A landscape with many valleys, sampled at points; each row gives a point and its height.
From any point a ball takes the steepest step (drop divided by distance) to one of its 2 nearest points. It stops when none of these is lower. Distance is the straight distance between rows; heights are no part of it.
<459> h=61.0: [170 112 127 128 101 180 154 107 106 157 124 124 120 147 103 133 116 156
 215 122]
<1128> h=44.7: [ 97  84  91 199 161 114 139 138 138 136 164 142  76 118 148 105 113 158
 158 125]
<277> h=60.1: [ 65  82  90 156 159 123 162 121 149 143 130 179  96 107 105 173 171 125
 132 131]
<800> h=50.6: [147 152 108 139 147 144 183 176 104 106 160 147 165 107 122 143 130 113
 138 136]
<392> h=58.7: [145 108 159 149  80 181 139  67 132 163  71 134 114 148  91 124 127 134
 156 102]
<742> h=65.1: [ 96 110 119 151 186  81 162 159 143 119 165 150 138 115 151 105 115  91
  76 119]
<715> h=52.6: [160 120 134 102 149  97 115 186 150  92 178 109 178 134 175 146  81 137
  99 145]
<466> h=28.2: [142 174  81  80  96 136 117 180 131  81 121 152 176  64 156 132 173 161
 125 163]
<662> h=46.5: [104  74  95 186 126 142 138 100 166 136 119 150  74 110 123 137 119 151
 169 129]
<162> h=60.4: [180 104 152 143  54 180 159  81 121 134  86 149 166 159 122 108 141 153
 171  92]
<600> h=55.0: [142 149 135 162 163 165 105  89 183 152 110  95  96 147 178 145 118 139
 139 128]
<517> h=33.7: [167 141 119  71  92 168 126 119 119 124 115 131 153 116 150 133 160 167
 204 149]
<853> h=26.5: [151 105 105 111 133 164 115 128 191 112 114 151 140 116 164 171 154 167
 186 151]
<1016> h=40.0: [108 124 132  93 170 107 116 129 116 149 162 104  97 162 141 141 112 127
 144 142]
<1079> h=38.4: [179 155 139  79  59 136 137 162  49 113 129 120 186 152  99 140 130 156
 145 129]
<689> h=61.7: [183  94 160 119  54 143 139  87 101 133  95 146 156 141 116  61 128 129
 187  97]
<68> h=39.8: [ 73 131 104  88 139  90  88 170  66 130 132 110 127 155 103 178 149 163
  96 133]
<1110> h=58.5: [ 82  52 109 114 127 112 157 108 146 127 131 180  79  89  95 134 151 107
 170 134]
<1048> h=51.9: [ 48 138  95 118 113 112 122 137 100 124 103 152  92 100  70 105 192 117
 104 122]
<165> h=50.5: [164 137 120 137 133  93 134 182 112 109 171  95 163 137 148 118  57 137
 129 137]
<496> h=32.4: [100 165  69  68 129 108 128 172 117  98 150 118 163  83 156 139 153 153
 105 168]
<714> h=58.6: [130  74 122 142  98 102 107 129 137  99 101 168 124 105  99 119 128 143
 168 114]
<861> h=23.2: [102 100 117 151 151  93 125 110 189 101 115 165 115  99 155 108 141 100
 103 113]
<234> h=56.9: [172 136 162 105 152 149  99  92 187 145 129  94 135 156 185 142 117 112
 121 128]
<876> h=35.8: [ 81  87 102  87 133  86  93 103 150 137 131 117  69 104 145  70 137 122
 162 142]
<1101> h=35.0: [ 95 140  95 121 178 134 133 161 145 131 154 132 142 159 152 193 144 152
 109 139]
<213> h=29.6: [120 110  93  95 134 157 107  98 182 143 120 120  95 103 163 146 156 146
 166 146]
<318> h=60.8: [141 163 167 131 148 160 154  63 169 160  96 109 105 135 139 111 136  56
 100 122]
<544> h=30.4: [143 185  97 138  91 125 137 172  54 126 116 102 145 125  83 105 112 144
 110 112]
<1004> h=45.9: [177 153 127 166  99 155 155 178 144  85 129 128 190 116 145  96  88 144
 106 110]
<546> h=57.0: [180 158 134  77 118 123 146 134 138 103 132 113 190  97 162  96 124 101
  98 131]
<14> h=34.3: [175 130 180 177 140 146 152 105 132 134 122 141 129 145 110 132 100  85
  97 100]
<462> h=38.0: [ 98 195  76 141 153 129 128 168  98 156 153  79 122 145 153 116 119 153
  83 133]
<930> h=39.3: [113 144 123 178 167 140 110 148 135 132 134 117 123 174 142 172 116 151
  90 113]
<217> h=43.7: [143 142 136 131 142 108 147 124 132 131 136 115 118 105 132  68 100  99
 133 134]
<935> h=51.6: [101 129 138 182 132 174 137  60 151 170 101 112  59 143 104 137 105 121
 121 135]
<280> h=54.0: [139 123 125  62 135 133 164 125 125 125 160 152 139 104 140 171 166 120
 170 166]
<484> h=30.9: [127 130 118 102 109 110 146 128 160  92  92 177 150  63 128  92 155  97
 114 134]
<319> h=48.5: [149 154 164 175 149 101  92 125 124 128 160  90 116 152 155  85  55 124
 129 133]
<404> h=63.3: [ 54  95  99 168 202 104 138 141 151 152 158 149 120 134 172 113 126 140
  84 122]
<802> h=32.9: [ 96  84  87 125 143 111 101  89 191 131 126 123  74  89 159  97 149 139
 151 141]
<73> h=41.6: [ 98 147 106  60 139 133 163  84 141 167 125 127  89  95 111  98 170  75
 136 149]
<164> h=37.5: [106 154 115  67 117 123 136 106 140 118  92 142 115  77 112 110 190  93
 117 157]
<113> h=39.9: [156 145 160 158 136 114 164 134  94 130 136 123 144 120 101  89  93  82
 108 118]
<397> h=45.7: [ 96 110 122 133 132  71  46 155 120 120 133 103 112 157 139 143 113 160
 100 122]
<852> h=57.1: [126  78 112 114 120 120 143 117 149 113 125 168 121  77 120 126 143 124
 187 138]
<272> h=55.8: [113 189  97 147 112 163 133 103 119 154  84  97 101 119  94 117 163 142
 120 125]
<960> h=29.1: [142 122 138  94  89 154  86 123  90 154  99 125 134 167  95 168 141 166
 177 120]
<489> h=41.5: [187 137 153  88  65 126 140 169  76 102 149 115 221 139 130 142  97 133
 106 120]
<1103> h=63.2: [127 168 150  94 149 135 148  98 124 151 104 113 121 129 102 138 153  72
  80 122]
<978> h=48.4: [156 144 111 167 128 141 187 180 121  82 147 150 174  84 128  95  95 123
 127 123]
<748> h=57.7: [146 105 180  99 159  98  94 141 143 110 142 130 159 160 135 188 110 107
  85 122]
<582> h=14.9: [ 78 123 105 196 129  97 127 150 114 112 106 157 112 112  81 110 134 116
  64 105]
<1010> h=48.3: [126 103 156 127 149 145 153 143 123 121 130 185 149 147 105 226 159 124
 130 137]
<233> h=57.2: [148 159 125 139  77 194 126  94 126 154  71 108 110 133  96 129 154 162
 153 110]
<851> h=58.8: [161 122 171 106 133 144 113  70 173 159 100 104 114 134 162 103 122  83
 140 129]
<573> h=61.8: [ 29  80  98 145 178 105 149 130 125 164 152 163 107 145 129 155 165 130
  92 116]
<341> h=42.9: [ 84 172 120 213 145 108  88 141 126 124 159  76 124 143 179  93 100 174
  76 144]
<356> h=59.5: [183 122 176  81 110 141 171 119 134  95 148 144 192  85 148 117 156  67
 103 132]
<521> h=24.8: [ 91 102  97 191 134  86 137 142 153  84 103 173 109  75 129  80 140 108
  90 108]
<65> h=55.7: [134 108 102  81 157  94 135 135 141 118 151 125 123  95 153 120 137 123
 182 148]
<519> h=35.1: [145 176 134  88  93 132 128 152  51 131 115 109 143 149  69 134 126 129
 131 130]
<126> h=53.9: [ 78 162  89 138 135 139 149 136  92 139 106 130 100 115  77 127 167 141
 107 113]
<188> h=42.1: [144 142 120 187 148 168 132 139 141 136 113 134 118 152 111 160 128 157
 143 107]
<745> h=39.2: [181  74 195  70  54 138 149  85 111 113 122 167 175 124 129 125 170 110
 170 119]
<727> h=64.6: [168 158 186  79 113 161 160  91  99 162 130 110 154 141 109 144 152  58
 115 118]
<1066> h=56.5: [164 121 182 110 145  94  98 132 120 125 128 113 150 161 139 128  85  95
 105 118]
<735> h=44.3: [101 145 145  72 111 111 110 152  89 121 123 139 136 141  92 180 166 123
 103 151]
<804> h=30.5: [133 139 129 155 155 125 130 138 189 105 109 144 128 115 156 121 104 111
  78 115]
<139> h=53.0: [121  96 156 103 166  97 130 152 133 100 148 177 153 150 118 204 140 112
  88 124]
<833> h=36.5: [143 108 141 110 135 133  89 115 107 168 146  88  75 178 117 135  97 158
 179 138]
<864> h=32.8: [134 149 144 110 112 160  76 105  95 173 107  85  93 184  97 151 141 170
 153 124]
<366> h=20.2: [167  79 178 121 143 157 142  93 161 138 138 144 143 150 129 184 130 104
 155 117]
<585> h=45.1: [120 125 139  85 146  96 155 110 131 150 147 123  98 119 128  79 134  67
 131 143]
<207> h=27.7: [146  95 156 163 164 141 160 103 180 136 128 149 116 136 136 161 116  93
 130 111]
<728> h=48.2: [166 131 117 179 117 122 134 198 155  86 157 118 181 130 152 100  47 156
  94 132]
<1075> h=51.4: [156 108 180 154 124  97  60 102 125 121 145 104 118 159 150  75  76 146
 180 134]
<1126> h=53.5: [104 152 136 218 146 165 116  69 173 164 108  99  67 138 150 115 114 141
 139 139]
<119> h=62.3: [182 165 185  90  80 152 162 102 102 120 115 135 190 102 107 127 160  80
  98 107]
<53> h=60.2: [153  96 152 119  96 186 152  66 131 187 111 117  92 142  99 135 111 124
 195 126]
<781> h=31.8: [148 141 103 102  93 163  87 133 102 123 117 125 130 136 118 159 157 201
 197 128]
<421> h=49.5: [104 119 129 186 128 148 138  97 107 170 117 115  54 148  82 116 105 131
 148 118]
<172> h=60.3: [140  83 146 146  73 127 113 102 117 134  95 148  98 121  92  68 108 132
 187 104]
<842> h=39.4: [ 77 187  93 195 171 123 137 148 127 143 155 102 124 138 160 104 103 139
  43 128]
<406> h=44.5: [130 133 139 156 121 176 141 125 134 124  91 170 125 150  91 194 146 137
 120 102]
<680> h=38.9: [ 69 101 127 119 142  69  93 108 129 150 167  87  74 123 163  60 112 122
 142 142]
<95> h=26.4: [169 106 142 108 151 172 153  95 153 155 157 116 122 147 156 181 137 113
 180 140]
<1119> h=52.2: [141 126 114  91 148 132 189 153  79 125 181 138 147 127 114 147 144 108
 165 149]
<805> h=42.8: [ 89 111 102 161 177 109 126 141 100 148 186 102  87 154 147 109 100 143
 146 129]
<535> h=42.4: [164 173 133 144  85 128 113 162 130  92  95 123 185 134 126 119  99 145
  71 114]
<389> h=36.2: [ 64 139  61  92 135  95 124 186  70 117 158 126 140 120 131 143 164 164
  94 150]
<712> h=36.6: [123 150 136 147  99  92  88 177 107  98  99 128 165 141  99 150  96 132
  46 119]
<480> h=27.0: [115 113 148 154 106  83 107 149 104 105  96 152 139 127  83 104 102 103
  80 103]
<696> h=30.6: [124 116 110 104 160 139 118 166 159  99 148 169 147 130 157 192 158 163
 144 157]
<1100> h=35.4: [112 188 122 183 162 133 127 134 166 120 120 110 126 124 163 106 102 125
  56 124]
<438> h=42.2: [ 68  86 120 127 159  62  55 122 131 129 160  94  91 142 163 107 117 138
 115 131]
<617> h=48.0: [ 95  95  98 186 116 154 129 118 115 139 118 128  69 125  80 126 127 161
 176 116]
<608> h=53.7: [174  99 179 135 117 111 105 130 107 127 134 115 139 171 119 115  83 136
 167 108]
<301> h=23.4: [138 141 107 109  90 140 120 152 146  76  92 166 168  89 139 133 155 138
 129 143]
<262> h=55.1: [150 145 119  71 127  99  99 146 149 110 151 104 167 114 178 105 108 116
 117 148]
<711> h=48.6: [ 65 119 120  80 126  89 106 133 106 117 118 151 118 117  89 148 186 110
  83 134]
<231> h=35.2: [131 203  80 138 109 112 132 182  93 137 146  65 149 124 124 112  92 157
  87 141]
<153> h=36.0: [192 116 158  74  81 161 148 112 126 111 128 149 178 107 151 132 165 123
 183 125]
<86> h=45.8: [101 166 159 209 149 113  88 121 110 139 139  71  97 165 137 108  86 148
 108 123]

For each start below, name the point where the ball stops.
<392>: <301>
<1066>: <861>
<139>: <853>
<935>: <960>
<119>: <1004>

Call two points neighbours if one is among the 2 nearest of the other. Go from one point of each pair to the other, from neighbour to neighbour, staying as low as possible. Name the highest point that can't be avoided.
<544>, <582>: <842>
<366>, <853>: <397>
<861>, <582>: <521>
<301>, <366>: <585>
